Each row is a point on a tangle of strands that fork and nearly touch. The rows are in no order.
(in the rows, 100 means zero)
Two points are linked if the straight distance between their rows is under 67.8. Some points are linked to none.
Vafil: 87 82 96 98 84 65 122 109 98 70 135 83 124 108 108 125 77 92 122 114 90
 88 104 107
Rupev: 110 92 83 102 130 100 111 98 109 95 99 98 138 74 130 83 85 82 121 89 102
 118 119 79
biriz: 96 126 127 94 111 136 102 72 117 95 72 115 106 97 75 95 135 81 103 89 91
 123 79 66
mude: 111 106 88 110 87 96 108 69 114 97 97 105 94 87 97 85 88 96 98 128 63
 114 114 88
Lubu: 117 112 63 95 125 101 93 91 118 104 100 116 135 76 117 77 84 91 110 115
 92 127 130 87
Mebab: 98 127 131 99 97 103 95 118 110 114 67 96 88 108 75 128 128 100 117 82
 95 102 79 102
Kaluz: 113 85 79 110 108 105 113 82 73 82 135 113 65 91 104 86 77 127 66 86 110
 106 111 103
rir: 98 92 90 116 92 79 113 87 90 89 120 110 78 90 107 104 72 118 75 98 103
 101 106 94
ruri: 78 95 124 96 72 85 85 93 116 100 86 98 141 121 109 105 128 94 118 125 95
 90 83 89
rizoz: 109 99 122 110 88 108 91 66 103 99 68 115 112 111 116 77 101 104 69 125
 98 85 89 92
Kop: 107 106 127 113 100 99 97 95 103 116 74 120 91 114 98 89 99 112 72 95
 104 97 91 91
Kalek: 93 72 95 95 105 87 118 114 86 59 145 83 119 113 97 120 79 98 109 95 104
 78 98 105
bureg: 102 98 84 106 113 92 88 88 119 117 99 134 103 84 123 104 78 127 77 98 96
 125 108 74
tos: 123 79 93 100 113 98 94 110 113 67 131 74 112 110 78 75 78 85 118 94 82
 102 123 80
bivi: 90 111 126 95 103 100 102 134 93 111 75 81 80 105 83 139 111 87 120 82
 104 93 84 125
Gapuf: 107 82 91 82 126 144 79 102 103 132 101 94 88 112 104 72 104 106 91 72
 122 97 120 93
dite: 107 88 131 109 106 114 106 95 99 67 87 68 115 88 115 99 90 80 113 86 113
 92 103 104
Daf: 99 118 109 104 115 112 115 92 86 130 60 114 96 90 111 106 110 93 106 109
 84 95 88 135
Vab: 101 99 52 99 128 86 117 110 86 116 129 112 83 74 109 110 73 100 99 90 97
 117 119 107
zar: 69 91 101 94 83 80 91 121 74 128 99 114 91 128 108 108 115 111 93 121
 102 80 65 128
fid: 83 94 101 105 62 70 84 95 134 94 104 94 137 105 106 108 122 103 108 109
 113 99 103 75
vogof: 114 93 97 79 96 121 81 100 106 80 105 74 90 128 69 68 100 68 101 135 53
 110 110 105
valu: 104 95 64 95 85 89 77 103 100 118 115 130 106 103 106 74 101 123 74 130
 99 105 104 97
Sanu: 107 112 58 110 99 97 109 100 86 63 140 93 95 85 95 97 87 111 95 88 130
 86 122 102
Ronu: 101 96 92 99 87 99 84 82 104 116 88 125 126 101 127 83 100 108 82 131 92
 96 97 87
sibu: 111 101 87 121 94 94 91 95 130 76 110 77 99 85 100 90 93 100 98 78 115
 113 121 64
mobut: 89 96 134 102 94 72 113 124 79 87 112 109 120 139 98 126 86 122 87 81
 136 68 85 104
Tosez: 96 66 114 105 122 88 123 103 80 76 134 107 120 108 108 111 77 111 89 80
 112 73 91 113
Tada: 88 114 99 109 63 97 88 91 117 95 81 86 102 77 108 111 130 102 109 115
 105 87 88 105
keto: 89 110 102 106 99 85 85 98 120 130 90 127 83 88 89 117 125 121 95 71 100
 111 97 73
kur: 118 86 86 110 100 111 110 87 91 48 137 80 101 80 99 101 88 114 93 79 131
 81 106 108
rav: 122 130 55 101 108 103 80 99 114 112 119 122 110 70 101 77 99 96 103 117
 110 114 139 100
nub: 99 125 66 106 103 114 100 96 118 120 91 100 86 52 106 107 127 111 110 86
 106 113 114 101
dagil: 102 91 120 88 136 102 94 103 86 131 75 130 125 123 126 95 86 100 86 105
 85 103 92 100
lagu: 87 114 135 99 106 81 104 120 122 123 79 101 111 115 79 126 122 96 128 66
 103 110 93 79
tav: 102 107 67 111 87 88 85 111 122 91 117 86 113 90 103 92 105 109 106 89
 132 93 116 73
pebak: 98 127 112 94 129 127 110 86 115 118 67 114 87 90 76 106 125 78 107 77
 78 121 91 88
sop: 88 97 95 105 54 96 69 98 106 80 108 89 78 110 86 97 113 115 73 119 107
 85 86 102
roka: 108 132 134 108 100 107 134 109 102 109 50 97 132 116 105 116 103 93 133
 94 105 106 91 103
Mak: 109 71 78 100 138 97 122 104 71 108 132 118 90 93 115 96 55 106 90 92 84
 110 111 109
Rovus: 91 114 61 81 95 119 94 103 99 130 91 107 109 84 114 95 131 95 120 119 88
 93 95 123
Ruta: 80 96 129 90 94 82 107 131 72 129 85 104 79 139 87 114 103 96 103 113 94
 90 63 134
Tope: 100 105 78 80 88 136 77 96 112 124 98 92 80 95 86 84 143 111 101 98 98
 102 105 98
viso: 100 74 118 96 111 99 95 116 68 107 110 87 56 127 81 95 90 100 90 87 85
 98 90 118
Putus: 120 88 91 115 97 94 99 105 118 52 131 69 90 87 83 99 84 93 110 83 101
 107 121 77
fusi: 110 84 102 88 119 119 96 100 109 77 102 72 104 117 85 76 90 69 111 112
 62 106 108 89
kapas: 117 110 87 110 73 110 89 69 111 86 97 101 77 90 92 76 106 104 81 129 73
 107 106 104
Mipa: 100 102 123 92 111 109 98 127 104 83 79 61 84 87 89 132 109 72 126 65
 119 100 102 111
galot: 96 97 128 108 98 76 117 118 69 111 95 123 96 133 99 107 73 127 77 91 121
 78 82 106
siv: 86 97 93 91 82 89 119 116 82 73 111 65 76 93 98 132 90 81 113 116 88 98
 92 133
vivi: 113 97 58 88 129 118 97 108 86 117 127 108 92 74 117 94 78 112 88 81 119
 115 127 104
mese: 105 123 58 106 79 91 102 107 105 97 111 93 108 76 105 91 102 96 109 132
 104 89 108 121
Zesu: 89 102 111 85 121 107 102 69 117 117 84 137 143 113 97 89 107 82 103 115
 77 132 82 56
rel: 97 95 67 72 111 133 70 108 110 143 111 100 99 104 100 72 132 112 101 89
 116 98 112 97
saru: 87 115 70 102 74 101 105 94 108 109 88 100 114 72 123 100 124 102 107
 130 106 86 94 116
Bogaf: 110 113 79 82 72 112 78 112 103 78 104 65 93 98 80 91 115 74 120 142 83
 99 106 136
dapi: 114 88 83 86 138 141 97 95 95 123 114 97 94 82 114 80 87 108 95 67 121
 102 126 101
suv: 97 97 79 102 56 88 63 98 108 105 115 108 89 116 86 77 124 121 78 125 98
 93 94 91
pul: 114 121 53 91 94 118 79 93 116 128 109 119 85 61 104 87 114 124 97 103
 112 117 123 100
viza: 105 75 102 93 131 100 104 97 78 117 102 122 100 99 121 90 65 103 80 92
 88 99 100 102
zab: 95 87 104 108 75 84 98 100 101 85 105 92 82 105 103 97 86 106 86 112 93
 90 91 100
tapu: 92 61 92 86 129 91 111 114 58 95 146 113 94 128 98 100 84 115 89 74 110
 75 88 107
kofik: 89 108 105 98 105 103 95 74 116 119 84 136 109 97 98 106 117 103 89 109
 67 123 93 68
zibez: 94 98 73 111 96 74 116 96 85 60 143 91 74 92 89 121 81 112 96 89 102 100
 114 100
moso: 128 77 84 88 139 144 113 96 93 102 118 79 109 88 107 69 88 93 106 77 104
 97 130 107
refis: 94 92 133 97 114 85 103 130 107 119 89 102 110 129 90 108 102 93 118 75
 104 91 94 89
Kepu: 98 95 119 87 134 110 113 82 97 121 74 131 128 121 113 90 87 75 95 117 72
 112 86 85
Kifi: 96 84 147 99 108 88 104 126 100 111 83 97 147 139 106 97 93 82 117 90
 106 90 94 87
taf: 96 111 110 116 95 89 85 102 110 118 85 124 78 98 99 107 106 124 74 70
 129 96 97 84
nika: 85 93 95 97 109 96 124 108 69 105 101 85 64 93 107 114 81 86 99 111 84
 95 83 147
kagap: 89 92 109 109 82 69 108 107 124 87 115 81 124 104 109 117 94 94 117 100
 108 106 110 83
Nivig: 96 129 94 100 122 125 104 77 114 125 73 112 93 62 102 107 131 99 114 72
 94 121 102 91
dop: 98 60 102 90 115 108 99 105 51 93 140 93 63 137 83 92 94 116 78 91 111
 97 83 119
duva: 78 119 55 95 78 74 100 123 91 91 131 86 78 102 90 122 113 106 106 115
 118 96 98 118
sini: 114 111 132 118 93 120 101 83 97 78 76 80 58 82 93 100 92 100 80 84 106
 104 100 111
sepeg: 93 95 113 108 94 70 104 91 128 99 105 95 90 104 79 120 102 90 118 101 64
 130 107 77
teguf: 88 113 58 100 79 74 95 116 113 113 121 102 104 94 87 106 112 105 119 119
 93 99 103 106
Fofo: 101 107 152 111 99 98 107 78 118 84 66 100 122 112 101 95 102 84 107 98
 104 114 99 84
lazik: 104 95 145 112 83 96 105 99 81 90 80 97 114 120 115 99 87 94 91 122 110
 69 84 117
Lata: 90 91 116 95 109 96 114 117 54 95 100 87 45 111 80 127 90 91 95 96 92
 103 76 145
pezo: 118 81 90 95 115 138 110 101 88 72 125 70 101 81 107 86 84 93 107 79 123
 82 110 117
dataf: 94 130 128 105 95 110 100 68 108 113 64 144 111 101 87 109 129 107 96 97
 88 123 84 65
muza: 101 106 98 104 63 111 71 94 123 75 88 75 102 95 101 95 123 103 89 108
 116 90 95 93
Lefu: 110 105 109 104 91 133 97 74 99 97 82 87 55 88 92 83 107 102 76 105 88
 105 98 114
zasev: 96 109 73 74 90 116 87 117 107 116 103 82 108 107 86 86 131 84 126 130
 82 90 103 131
Ralut: 125 106 92 90 83 112 81 103 99 73 116 77 90 108 67 69 100 73 106 149 79
 95 120 124
rek: 88 76 130 95 91 79 95 105 103 114 98 109 144 133 123 93 94 93 102 120
 102 83 92 88
resal: 96 97 144 115 83 89 112 107 80 71 102 88 116 112 111 120 82 108 96 101
 133 71 87 113
fabit: 76 91 105 104 101 67 106 116 67 134 103 134 78 132 104 112 94 122 73 99
 114 94 76 112
redi: 82 115 77 97 76 78 106 109 96 68 116 75 83 87 108 143 105 99 105 104 119
 89 98 123
Lapon: 112 113 147 109 93 104 128 107 89 92 59 92 129 122 117 108 84 91 122 109
 109 91 88 120
nofe: 94 120 118 102 114 96 117 100 97 141 61 132 113 94 115 126 109 98 114
 100 90 104 90 112
vokur: 91 117 91 82 95 133 77 96 116 104 100 93 89 93 70 95 159 97 119 90 77
 108 95 73
voma: 117 89 147 118 105 107 101 94 90 67 93 84 88 92 94 100 82 93 90 76 110
 98 103 92
Kese: 102 106 95 108 101 92 91 81 139 96 84 106 114 79 99 91 116 107 106 78
 108 128 115 55
gozes: 116 97 85 116 102 81 105 79 122 103 106 123 101 86 106 92 71 109 89 120
 69 129 121 70
losol: 105 113 125 103 117 84 114 112 96 141 69 139 134 112 122 115 86 107 107
 101 99 109 96 99
Lof: 103 100 130 114 105 111 127 102 87 66 102 78 116 75 117 116 81 91 105 84
 130 76 93 123

A fork is a point with three links. Follow the links from the first point to the second and name the forks in between, in order.
nofe, mese -> dagil, dapi, rir, sop, saru
zibez, Ralut -> rir, sop, saru
Tada, rel -> sop, rir, dapi
losol, Tope -> dagil, dapi
kapas, Lapon -> resal

Follow the links from the first point to the second, and from the first to the third. Name the last point that the two ways share.
Kepu, vokur, Sanu -> dapi
nofe, Kop, siv -> sop
valu, fid, pebak -> sop
suv, Daf, Nivig -> dagil
tapu, taf, Putus -> saru
Ronu, tos, siv -> saru
Lefu, Lapon, Ruta -> resal
Zesu, zab, vokur -> dapi
Kaluz, rav, Daf -> dagil
